Each row is a point on a tangle of strands that fork, close into loops and nearly touch. The rows are in no order.
(in the rows, 128 means zero)
Points whose rows are less than 78.6 apart are linked; no others are. Some points are linked to none.
J691: [126  87 169 120  73 121 111 130 145 164 198 116 152 134 123 144 139 139
 170 110]
J289: [182  80 158 111 124 130 118 143 169 116 138 173 125 161 144 136 137  73
 160  91]
J659: [181  95 155 102 125 129 108 134 181  88 131 137 121 156 155 137 160  85
 136 111]
J106: [106 120 132  82 116 161 109 150  62 116  93  83 138 103 123  96 168 178
  88 127]
J162: [ 93 171 143 187  95 125 168 101 125 175 189  62 138 161  81 122 121 156
 159  96]
J573: [153 113 145 154 145 133 126 136 137 157 112 243 105 147 115 103 101  89
 168 138]
J344: [155 114 109 112 182 112 106 170  54  97  48 120 115 125 176 128 155 126
  89 136]
J278: [132 131 177  61  99 158 129 124 157 149 160 112 109 150 101 135 151 173
 147 143]
J144: [180 129 162 135 164 144 108 165 197 130 157 141  92 138 148 113 102 106
 154 188]
J201: [117 119 111  76 108 152  96 144 146 106 128 102 135 102 135 122 169 165
 104 134]
J54: [111  95 143 123  94 105 133 136  31 146 104  71 135 115 128 102 116 122
 124  85]
J735: [151 130 165 127 201 153 144 122 174 115 109 156 114 150 144 153 126 115
 115 170]
J845: [ 95 102 101 141  68 101 103 146 111 132 153  89 159  96 136 119 127 129
 125 101]
J12: [ 90 147 124 142  86 146 137 128 143 154 188  51 153 119 102  94 116 171
 126 119]
J561: [119 128  65 120 128  96  72 136 116  58  99 164 123 101 178 108 150 117
 134 125]
J192: [105 175 112 130 124 132 126 108 149 173 178 103 140 125  76 134 108 199
 141 164]
J105: [146 138  83 115 119 106 131 188 147 119 130  67 109 106 169 135 114 121
 111 106]
J656: [ 93 188  78 122 151 113 143 138 137 163 130 110 128 118 118 157 110 165
 113 143]
J102: [ 79 117 117 142  96 131  76  86 122 102 139 150 158  94 109 110 162 155
 143 183]
J91: [ 85 156 103 137 150 119 136  95  93 155 103 175 153 111 103 160 126 142
 115 153]
J68: [108 141 110 108 108 121 124 119 146 166 163 123 138 118  96 147 121 166
 132 160]
J426: [ 85 156 120 179  93 130 165 137  79 167 155  23 127 149 121  78 105 142
 132  83]
J667: [114 163 166  80 134 146 143  98 127 173 145 127 114 146  82 145 139 185
 134 158]
J87: [167 122 144  83 153 149 147 117 133  81  90 161 129 150 136 161 173  96
  99 111]
J979: [115 163 143  85  80 128 174 135  98 156 140  73 121 150 132 135 123 135
 109  64]
J747: [150 143 144 161 195 125 145 119 181  93 107 123 139 138 157 144  96 100
  73 143]
J309: [ 90 128  93 115 126 122  78 117 146 107 116 168 132 103 148 132 153 155
 135 170]
J864: [ 97 116 127 143  72 142 128 120 143 150 190  81 163 112 100 116 126 166
 142 131]
J922: [167 129 193 112 209 166 116 131 174 103 114 154 110 164 153 127 120 124
 112 186]
J207: [113 150 144 160 101 139 125 104 136 182 200  92 140 134  61 117 106 186
 156 159]
J81: [160 106 154 128 130 141  83 146 156 125 135 221 103 139 148  82 114  85
 192 155]
J191: [140 125 142  97 130 131 130 115 139 154 131 166 128 131 109 150 129 134
 138 145]
J43: [126 150 141 161 128 121 137  92  96 185 164 166 141 126  76 158 105 146
 152 158]
J531: [163 109 111 161 130  94 142 159 187 109 136 115 136 129 174 158 104  72
 113  78]
J343: [ 81 161 110 139 131 130 129  96  97 159 133 129 147 101  85 151 130 157
 110 169]
J217: [112  75 131 152  98 134  93 129  48 105  98  68 143 100 120  75 159 125
 123 131]
J674: [174 133 161  98 166 152 127 136 167  67 121 105 116 147 149 150 168 113
  81 133]
J347: [139 115 106 144 115  98 161 148 156 170 149 147 138 138 149 173 101  95
 142  69]
J739: [156 108 146 128 175 142  87 106 172  50 116 203 105 163 164  92 140 110
 175 151]
J954: [100 107 124 174 100 170 159 127  59 114 104  54 121 100  89  84 158 113
 126 121]
J843: [179 116 114 142 152 100 115 175 114  69  89  98 122 123 183 118 129  80
  85 102]
J924: [135 124 159 167 197 119 121 101 158  46  78 154 152 154 159 119 116 101
  56 121]
J312: [162 128 172  79 109 132 167 133 148 174 158 128 113 165 116 161 124 127
 159  84]
J733: [ 92 130 125 159 103 106 140  85  91 141 129 152 153 107  84 160 116 112
 125 130]
J473: [193  98 170 125 152 146  93 125 179  67 128 162 108 154 157 107 146  88
 133 139]
J300: [ 87 136  90 120 122 123  89 112 150 140 138 151 143 100 126 143 133 181
 131 189]
J841: [ 92 112  93 135 119 109  93 137  52 126  84 122 141  93 132 107 129 147
 111 150]
J644: [144 135 107 101 146 130 113 147  89  87  70 139 123 121 159 138 160  90
  94 107]
J744: [158  90 136 187 161 112 146 125 178 105  95 208 105 165 128 121 101  78
 140 106]
J550: [144 122 178 122 117 133 141 119 105 199 154 184 126 147  87 134 101 112
 169 144]
J994: [132 113 157 185 206 131 136 110 169  89  66 203 116 164 133 127 109 102
 114 148]
J901: [172 121 163  87 164 157 101 134 181  59 130 123 115 140 156 149 181 123
 106 162]
J313: [160 106 102 149 129 102 138 157 157  94 110 134 138 128 172 143 121  66
 110  69]
J358: [104  95 141 148  68 113 111  97 111 124 152 132 159 112 102 139 151 110
 142 123]
J997: [129 148 104  73 141 144 128 180 105 124 101  70 109 113 156 119 146 165
  94 115]
J590: [148 194 104 103 157 103 179 136 161 171 152  92 101 160 126 168 102 138
 130  94]
J35: [133 119  66 151 142  88  95 152 123  66  88 150 120 109 197 113 130  93
 129 116]
J437: [133 121  73 156 153  94 142 136 119 106  64 175 132 116 157 140 113  78
 108  98]
J551: [144 134  94  86 133 134 114 183 121  92 105  80 109 104 162 123 151 145
  88 127]
J97: [109 130  70 121 105 109 114 175 115 161 135  58 134  97 145 111  93 166
 123 123]
J159: [156  93 163 102 152 148 105 117 145 114 110 209 112 144 133 119 150  99
 158 139]
J787: [149 158 159  77 105 126 167 134 157 173 180 103  98 170 130 156 124 147
 155  91]
J219: [120 129 110  75 120 144  81 133 139  79 112 134 132 121 151 139 184 139
 112 143]
J779: [189  84 176 162 147 124 113 163 198 118 142 166 109 159 158  94  98  73
 154 121]
J582: [110 134 101 120 164 127  82 103 127  36  94 194 123 132 175 117 164 107
 152 138]
J587: [ 77 138 121 145 121 141 133 106  60 127 102  93 143  91  82 121 137 137
 103 145]
J887: [183 118 169  97 157 153 126 148 193 123 141 125  96 146 147 133 125 113
 138 158]
J238: [111 183 121  71 142 138 160 118 131 152 121 114 120 134 110 157 135 154
 110 130]
J174: [ 92 165 111  98 122 145 152 148  76 162 117  39 123 123 123  80 102 191
  96 114]
J928: [114 133  64 163 133  78 107 119 169 106 131 189 126 102 171 136 109 134
 152 159]
J538: [109 107  97 107  96 114  71 105 136  86 129 158 140 100 147 119 153 135
 144 150]
J657: [ 80 143 106 205 118 163 151 107  94 132 145  85 140  97  66 113 136 143
 130 158]
J397: [ 80 181 125 202  92 126 172 113 102 164 177  33 136 147  90 106 114 143
 139  82]
J974: [146 106 155  71 127 149  85 129 164 112 136 159 110 132 139 132 154 139
 149 168]
J559: [ 69 128 103 143 118 121 100 111  62 125  86 134 150  86 111 129 133 131
 104 155]
J720: [159 155 146  99 181 140 160 121 139 175 120 177 105 157 104 152 109 132
 139 142]
J718: [124 105 190 110  95 152 113  95 110 166 163 140 135 120  81 122 139 136
 163 162]
J277: [156 112 155 189 181 127 118 129 178  92 113 228  94 137 146  75  90  96
 171 153]
J831: [ 92 148 114 177 110 192 169 133  93 136 135  35 127 132  88  57 135 142
 128 127]
J515: [139 146 124  93 114 121 172 129 101 140 104 128 127 123 131 162 127 102
 106  73]
J205: [131 129  82 146 135 100 156 132 106 139  86 178 145 123 140 158 107  83
 109  89]
J652: [177  97 156 113 150 149 144 115 153  92  86 179 123 161 122 149 149  70
 115  91]
J371: [ 97 155 143 103 136 141 163  84  94 167 112 147 134 133  85 166 133 141
 113 133]
J245: [154 134 113 117 177 126 132 171  87  89  63 123 113 127 174 135 147 101
  76 119]
J251: [ 94 124  94 183 105 143 147 149  90 164 152  20 143 108 113  59  96 167
 135 123]
J541: [118 176  72 124 184 121 143 161 147 130 102  87 110 112 158 162 111 139
  97 153]
J793: [ 84 206 123 101 109 140 170 101 105 154 136  60 122 144  94 100 128 177
 107 109]
J498: [109 130 125 108  78 131 145 156  85 154 133  22 121 136 145  85 115 171
 111  80]
J130: [148 134 134  83 155 159 105 141 191  93 134 110 105 129 152 153 171 160
 117 163]
J752: [ 94 101 134 181  91 160 123  88 117 113 152 113 151 102  72 117 164 127
 142 164]
J681: [ 94 156 140 105 104 134 165 116  54 146 105  66 123 128 106 113 119 145
  98  96]
J764: [113 159 142 155  98 123 146 109 139 187 203  73 137 154  81 131 106 175
 161 121]
J138: [100  86 147 138  70 147 120 153  84 121 139  39 145 105 130  73 140 141
 116  89]
J556: [170  86 156 151 155 141 133 123 167 104  95 201 108 171 129 124 129  75
 138 101]
J666: [175 147 169 100 174 148 148 147 185 138 155 110  88 146 139 152 116 138
 130 164]
J352: [126 146 152 116 102 121 158  97 119 174 167 123 133 145  91 158 113 144
 144 112]
J39: [143 145 123 103 164 146 117 141 201 117 142 122 106 129 148 151 141 164
 125 193]
J290: [110  98  90 144  90  95  96 164  95 152 133  81 146  96 154 103 105 140
 126 109]
J274: [176  92 153 101 130 135 131 134 159 151 143 168 113 142 136 137 129  95
 160 112]
J951: [117  92 137 157  71 108 100 126 148 168 196 128 159 126 136 153 128 126
 162 113]
J62: [123  98 128 125 132 114  93  78 122 111 117 227 133 132 125 118 134 117
 177 151]
J932: [158 143 153 142 209 140 149 136 174 149 106 178 101 157 124 141  99 115
 127 179]
J800: [156 149 145  80 154 145 142 143 180 168 160 117  89 142 120 143 121 160
 148 164]
J355: [129 146 122  84  92 104 161 168  81 149 116  45 101 134 158 112 112 159
 108  75]
J746: [126 121 168 165  91 137 123 119 133 183 214 112 136 128  80 121 110 156
 165 159]
J847: [104 112 155 198  81 118 143 111 109 163 191 104 160 123  95 152 129 122
 158 103]
J208: [145 113 124 147 179 127 131 108 171  91  88 212 116 144 146 137 127 101
 132 141]
J953: [113  98 108 121  72 107  82 137 108 108 137 115 159 102 137 126 145 112
 132 102]
J937: [ 80 201 144 133 106 149 176  78 109 159 159  60 120 168  75  99 124 167
 127 118]
J882: [143 156 127 124 127 120 108 149 157 191 184 148 119 131 109 132  98 170
 156 182]
J534: [177 142 157 100 157 141 184 134 168 137 125 121 100 163 136 156 118 111
 118 105]
J279: [179 142 171 112 172 144 161 133 179 108 119 111 116 145 147 161 129 114
  89 128]
J789: [100 192 157 153 119 137 174  71 108 175 165  84 123 154  54 123 119 173
 148 133]
J132: [139 165 112 145 143 109 144 106 116 196 142 188 139 130  87 164  89 152
 144 149]
J382: [ 99 108 132 169  79 150 113 106 142 127 179  98 155 109  88 118 151 145
 149 160]
J20: [115  92 148 152  81 117 101  92 120 135 165 163 151 119 105 136 138 124
 161 148]
J275: [ 94 101 154 124 106 139  86  69 101 103 133 161 145 108  84 121 172 131
 143 169]
J563: [129 119  86 189 160  97 134 122 158  84  79 193 126 131 156 134 113  82
 118  91]
J99: [162 117 134  96 138 138  76 111 161  49 122 168 117 141 153 127 181 116
 141 150]
J294: [168  90 132 124 131 125 156 126 146 119 105 185 133 150 124 159 135  76
 117  76]
J338: [130 118 106  94 115 120  93 140  70  89  80 152 133 110 145 125 169 108
 103 102]
J603: [ 94 155 126 193 116 179 169  96 118 149 166  73 129 122  56 109 149 155
 149 151]
J741: [161 130 103 132 124 102 147 179 162 104 144  77 118 125 181 150 118  91
 105  91]
J775: [147 140 175 146 107 110 151 129 109 214 197 140 134 161  89 146  90 135
 173 114]
J940: [ 73 155  98 178 124 162 138 115  91 145 145  67 153  94  74  91 120 164
 109 160]
J295: [122 100  74 108 136 120  62 176 101  94  77 102 114 104 178  96 153 174
 113 154]
J429: [135 128  95 130 115  98 133 121 159 154 149 167 141 123 129 159 103 122
 154 138]
J869: [138 117  89 123 104  93 135 157 122 142 128 108 135 115 154 156 119  94
 117  74]
J797: [115 142 142  91 142 147 135  98 118 153 116 169 131 129 101 167 136 143
 126 159]
J874: [165 108 170 113 164 167 120 149 154 134 102 210 100 149 125 112 123  89
 147 146]
J418: [ 99  95 123 134  92 135  73 124  68  90 105  94 154  93 116  93 159 128
 117 138]
J684: [143 135 121 135 129 119  96 139 152 173 164 191 118 122 130 122  99 163
 178 188]
J302: [194  95 177 134 159 135 154 132 178  87 126 130 125 166 143 144 117  83
  88  88]
J101: [145 105  85 104 122 107  82 183 101 108  95  78 114 100 169 105 143 151
 113 122]
J589: [ 88 132 146 169  91 157 162 111  64 126 127  59 131 116  82 112 144 115
 123 109]
J72: [152 101  77 139 133  82  92 170 100  93  90 114 108 102 200 113 115 106
 120 117]
J194: [ 91 161 126 127  76 117 157 147  91 162 153  32 124 142 129  87 103 158
 116  75]
J903: [120 161  95 127 164 117 150 113 148 159 121 168 122 120 125 171 115 141
 131 153]
J627: [110  77 112 128 106 138 111 150  73 133 104  51 143 102 132  66 113 172
 116 132]
J946: [100 125  78 147  85  90  98 121 145 131 164 135 151  95 132 131 120 149
 141 144]
J447: [128 124 125 133 180 126  95  93 159  20 112 203 114 155 175  95 150 112
 158 130]
J49: [106  97 150 120  65 149 127 132  74 116 131  56 149 104 113  97 166 127
 107  90]
J61: [106 138 124 171 116 112 125  86 104 155 154 186 156 111  85 146 114 148
 150 177]
J216: [112 100 146 153 107 151 149 123  52 132  95  31 120 128 114  67 126 160
 117 121]
J549: [151 171 104 107 161 117 167 135 183 165 155 111 101 141 124 173 106 143
 134 129]
J778: [119 150  77 106 110 110 131 171 151 144 152  71 126 107 141 137 116 151
 120 109]
J705: [148 122 151 133 126 126 124 128 115 190 136 223 123 136 107 132  94 104
 168 147]
J815: [110  88 133 164  89 100 132 140  48 144 117  60 147  99 129 111 121 105
 129  90]
J558: [146 150 165  47 129 165 161 124 137 120 126 112 106 146 122 163 173 153
 110 114]
J829: [109 123 136  82  88 152 109 127 151 124 150  91 141 118 107 124 147 179
 113 130]
J126: [119 136 116 105 171 137 143 120 110 108  65 173 131 128 136 169 150 107
 100 122]
J698: [162 143 155  69 155 161 165 129 137 111 101 129 120 148 131 165 162 118
 105 115]
J488: [155 111 104  96 127 100 134 184  63 135  84  86 110 119 165 124 123 135
 102  95]
J366: [174 117 141 126 138 123 102 159 186 142 157 174 101 128 149 114 106 119
 176 176]
J851: [123 121 124 139 106 103 144  96 107 159 137 182 160 129  99 165 113 106
 145 112]
J330: [ 88 147 117 163 132 191 169 118  69 140 108  32 123 129  93  44 127 168
 116 142]
J446: [129 111 115 114 102 107  84 108 155 125 153 191 129 118 144 119 132 140
 183 162]
J591: [133 149 143  54 117 152 140 142 130 104 111 104 121 127 132 146 180 162
  98 116]
J441: [121 152 125 129 188 135 125 139 194  97 124 120 119 136 163 159 139 147
 110 200]
J37: [122 119 119  61 121 152  92 163  74  86  90  92 129 110 138 109 182 166
  85 121]
J220: [148 101 103 188 144 101 134 116 171  97 104 213 126 148 138 134 106  75
 142  93]
J945: [137 109 156  66  89 156 110 122 165 133 162 106 137 128 113 132 162 167
 139 136]
J195: [113 121 134  93 129 132 119 100  96 113  86 177 140 121 120 160 165 119
 111 121]
J554: [115 119 149  82  70 134 131 141  90 115 131  70 143 109 121 115 155 133
 114  83]
J852: [151  95 122 133 122 105 110 121 172 112 132 203 123 143 154 127 123  92
 174 124]
J848: [118 173  86 135 183 131 126 142 180 107 116 116 117 116 164 162 125 146
 102 186]
J712: [161 124 161 154 175 151 125 156 161 144 104 215  93 149 124  95  94  88
 150 165]
J669: [152 153 142  93 150 133 195 121 148 154 116 131 112 159 124 170 117 108
 119  87]
J987: [ 84 114 114 141  92 137 107 125 106 128 141  72 164  86 104  92 131 152
 112 144]
J704: [140  99 177  84 105 143  90 111 136 143 146 167 128 125 107 119 150 144
 162 164]
J16: [128  97 106 145  79  88 109 147 157 156 189 124 155 124 154 166 119 120
 151  84]
J686: [127 178 137  70 106 128 179 138 127 140 131  84  96 148 143 147 135 141
 113  74]
J146: [131 142  83 112 140 114 123 151 128 122 100 126 130  99 155 152 130 124
 104 131]
J585: [121 137  94 145 160 105 113 109 169 100 121 211 121 117 160 136 124 127
 152 165]
J867: [178 109 180  90 136 142 153 156 145 172 149 156 102 162 126 140 118 102
 165 103]
J915: [127 120 106 132 114  96 153 116 107 148 116 172 148 118 120 165 113  91
 123  88]
J828: [158 143 166 101 143 132 170 118 117 199 144 170 110 158  96 146  98 121
 157 116]
J462: [154 126 163 130 104 122 125 159 129 202 199 150 128 143 118 133  92 127
 186 130]
J459: [136 115 146  60 120 159  86 125 146  99 117 148 124 123 130 144 184 145
 123 149]
J472: [154 146 118 100 157 128 171 141 119 112  89 122 123 130 149 158 141  85
  84  89]
J408: [129 137 141 152 194 123 108 110 181  44 102 159 129 143 176 121 134 116
 104 166]
J897: [121 104 107 113 103  96  76  99 150  77 135 191 139 119 148 119 144 118
 169 129]
J760: [138 133 124 119 108  98 173 131 133 163 150 131 144 146 129 169 106 106
 135  61]
J810: [110 159 103  81 128 146 136 156  79 143  92  64 110 122 131 106 129 189
  90 116]
J13: [161 118 105 100 127 119 124 144 146  89 113 128 129 121 150 145 159  97
 118 100]
J599: [176  97 159 134 149 129 170 144 175 128 115 154 120 172 125 152 118  77
 120  74]
J262: [161 103 140 184 166 102 127 111 187  57 108 153 140 148 159 115  96  80
  89 105]
J535: [161 105 134 176 152 101 111 113 193  64 132 169 120 142 169 103 102  87
 139 129]
J715: [ 87 116 132 107  97 136  89 110  84  93 110 119 155  96 107 119 165 133
 108 138]
J991: [130 128 140  60  88 137 137 145  94 108 115 103 134 123 121 139 182 132
  99  90]
J616: [136 111  91 172 123  94 146 122 160 140 126 210 132 136 144 140  98  93
 148 101]
J646: [131 104 141 101 144 139  85  92 133 103 109 207 127 146 129 129 153 113
 165 152]
J678: [117 143  88 111 157 127 100 154 123  83  84 134 123 107 178 139 156 127
 101 153]
J179: [ 92 119 119 181  94 191 170 139 104 132 154  33 128 133 107  70 141 127
 138 102]
J655: [ 82 127 127 173  98 148 131  97  91 126 140 100 148  91  72 127 148 125
 125 147]
J993: [ 99 112 138 158  78 164 142 148  94 132 157  17 146 123 131  62 130 144
 126  91]
J653: [130 130 112  95  93 105 153 157  99 140 122 100 130 120 145 153 134 115
 122  67]
J467: [139  96 103  99  81 112  72 151 104  89 127 112 144 110 159 119 162  97
 131  82]
J840: [ 85 171 100 150 131 106 163 122  61 185 125  77 126 111 101 129  87 151
 110 114]
J40: [121 117 124 120 108 105 152 152  33 159  86  95 120 116 131 119 109 127
 114  91]
J370: [172 103 179 147 177 142  92 120 187  62 120 172 102 160 161  83 113  89
 149 155]
J276: [123 125 172 182  94 113 156 108 104 194 199 121 148 150  95 155 111 130
 166 107]
J55: [119 102 155 170  85 121 111 107 125 166 196 141 146 121  88 137 118 147
 163 159]
J520: [115 133 100 135 122 111  92 118 177 152 164 182 124 107 129 136 118 174
 158 197]
J560: [122 128 179 124 103 144 148  95 108 168 164 127 132 130  79 140 131 151
 148 135]
J717: [132 149 103 145 185 124 157 124 161 138  98 172 125 130 135 166 113 109
 119 151]
J967: [ 94 108 116 127 105 139 120 138  72 131 113  63 141  92 122  92 127 156
 105 128]
J285: [112 142  89 121 152 120  94 129 155  78 102 159 123 113 167 144 155 123
 128 156]
J211: [131 160 109 134 168 123 141 111 131 179 128 194 126 138 107 172 107 150
 141 172]
J960: [136 126 127 152 190 134 122 109 172  97 108 218 109 134 158 119 119 121
 158 171]
J110: [ 75 183 111 122 121 149 149 120  97 161 138  54 136 122  94  84 109 185
 102 126]
J406: [121 158 156  75 118 154 140 111 154 175 173 103 112 144  91 126 132 195
 143 157]
J968: [161 143 151 144 191 147 139 145 151 175 115 208  97 156 112 129  98 105
 149 175]
J259: [ 92 102 138 179  70 121 125 116 101 142 169  86 161 109 107 142 135 110
 143 108]
J27: [ 70 144  92 165 141 158 133 131  83 155 124  47 146 100  95  68 109 181
 116 156]
J700: [143  93  75 131 132  78  95 161  78 126  76 122 112 107 178 116 110 128
 126 122]
J708: [165 115 145 171 172 123 152 134 192 122 121 158 117 155 140 140  89  93
 116 126]
J568: [135 124 174 176 201 132 110 112 185  83 109 177 124 150 158  97  92 118
 127 178]
J391: [167 113 115 155 154 109 126 146 140  59  87 129 135 129 168 121 122  66
  78  85]
J143: [193 102 187 143 157 146 136 170 187 137 137 161  98 157 133 116 103  74
 147 125]
J749: [176  97 145 153 140 110 110 144 209  95 151 156 117 147 168 121 114  84
 155 129]
J973: [120 103 101  99 107 119  64 112  62  66  96 155 146 113 147 119 172  96
 120 111]
J948: [128 152 110 135 188 132 153 132 144 110  84 159 127 136 157 171 127 101
  92 127]
J161: [100 162 169  66 124 167 151  90 113 147 134 111 122 144  87 140 156 182
 117 142]
J349: [138 160 134 109 129 110 190 122 125 178 140 131 124 162 120 170 111 118
 130  71]
J270: [112 118  97 147  86  86  89 102 149 125 169 175 154 103 138 122 120 149
 171 156]
J711: [167 105 177 149 176 120  86  98 187  25 135 150 140 157 175  89 116 108
 101 137]
J633: [ 88 171 150 123 117 141 178  79  74 152 122 104 132 124  73 142 133 138
 118 120]
J156: [130 116 172 177 205 131 137 107 169  86  77 175 138 161 139 132 106 105
  76 142]
J438: [ 88 150 148 142  93 129 166  99  81 147 135  86 138 119  81 144 134 120
 122 105]
J169: [102 140 109 124 113 103 141 126  59 155  98 114 138 102 108 135 113 121
 114 108]
J23: [ 94 127 108 201 103 117 158 131  56 163 140  65 137 104  94 117 107 120
 134 112]
J94: [115 131  73 128 113  96 104 144 142 134 124 135 142  94 150 142 116 129
 122 130]
J934: [137 180 121  81 139 131 182 156 127 124 112  68  91 138 146 144 136 139
  88  90]
J833: [145  96 119 141 119 104 149 117 142 145 111 201 139 148 125 152 115  81
 135  90]
J449: [ 82 136  96 156  92 135 135 154 114 159 169  37 153 110 105  83 105 169
 112 119]
J410: [147 134 142  96 163 143 141 127 166 136 124 164 109 134 141 160 143 127
 137 164]
J11: [ 91 138  87 147 130  96 118  99  98 126 105 195 152  99 131 144 123 122
 133 150]
J971: [120  91  92 129 126  95  88 152  56 132  80 107 127  99 157 102 119 153
 122 138]
J947: [ 81 153 137 137 126 157 142  87 111 148 150 100 140 111  59 134 134 170
 123 161]
J623: [101 116 102 165 129 136 142 133  76 161 125  39 137 110 111  64  89 178
 120 141]
J176: [110 111 143 101  99 137  99  83 108 107 117 160 148 108 105 147 165 125
 123 134]
J743: [159 116 141 145 123 126  96 160 162 155 160 211 114 129 145  95  99 100
 181 155]
J677: [171 143 131 111 171 139 160 159 105  80  79 109 114 131 158 141 152  88
  63  91]
J842: [102 160 157 166 116 160 167  76 110 160 166 101 126 139  50 123 139 165
 148 158]
J112: [ 79 125  96 155 103 106 102  85  83 115 111 170 156  91 120 125 134 112
 134 154]
J783: [145 127 106 108 148 127  88 113 141  45  93 184 127 141 164 130 169  95
 122 123]
J200: [155 131 196 142 208 159 109 139 176 105 108 179 109 146 148  85  97 105
 126 193]
J121: [140  96 110  80  84 123  71 157  80  91 111 101 131 116 155 110 163 130
 115  98]
J695: [ 97 201  84 125 142  99 166 113 105 180 129  93 136 124  99 145 100 154
 114 120]
J230: [127 137 140 102  80 113 162 148  74 146 122  77 135 138 147 136 125 116
 112  43]
J658: [119 107 106  78 108 136  58 157  79  80  95 115 133 106 147  95 185 146
 106 125]
J173: [145 130 126 153 184 121 121 132 145  52  82 141 138 132 176 125 133  80
  79 123]
J323: [157 100 153 202 181 114 122 124 183 102 105 205 103 156 134  87  77  93
 134 132]
J128: [ 99  78 135 163  74 117 108 121  57 117 121  79 151  97 120 103 143  99
 135 101]
J332: [131 119  87 142  96  92 126 157 155 145 152 119 147 120 171 167 109  98
 133  70]
J836: [148 162 140  98 143 138 125 152 164 201 185 129  95 145 108 135 100 172
 167 174]
J579: [120 187  75 117 177 108 154 136 167 154 136  96 117 123 130 171 104 154
 114 145]
J36: [120 163 135  98 103 123 163 112 141 183 180 100 121 147 106 149 116 167
 145  98]
J66: [164 120 138 129 110 109 122 156 163 185 185 163 121 146 135 147  96 126
 173 131]
J145: [ 73 116 111 149  99 147  91 111 122 114 134 104 164  88 102  98 150 155
 118 171]
J962: [185 104 168 148 162 117 129 131 177  61 113 129 147 151 154 132 120  80
  84 106]

A piece is two or more points that can be reached from each other along the links. Count, over all rows, the pieces, the separate loops (a circle has one, a figure eight two, a Y none), the forks (points with three links) and the tips (points with one).
pieces => 9
loops => 5
forks => 20
tips => 28

A fork is a point with three links, a tip a point with one. Leave the first point through the second and follow the links. Name the first fork or tip that comes.
J847 / J259 => J207
J295 / J101 => J842
J901 / J130 => J579
J146 / J94 => J309
J867 / J312 => J161
J130 / J901 => J332
J219 / J459 => J99
J302 / J962 => J143
J589 / J438 => J735
J845 / J290 => J391
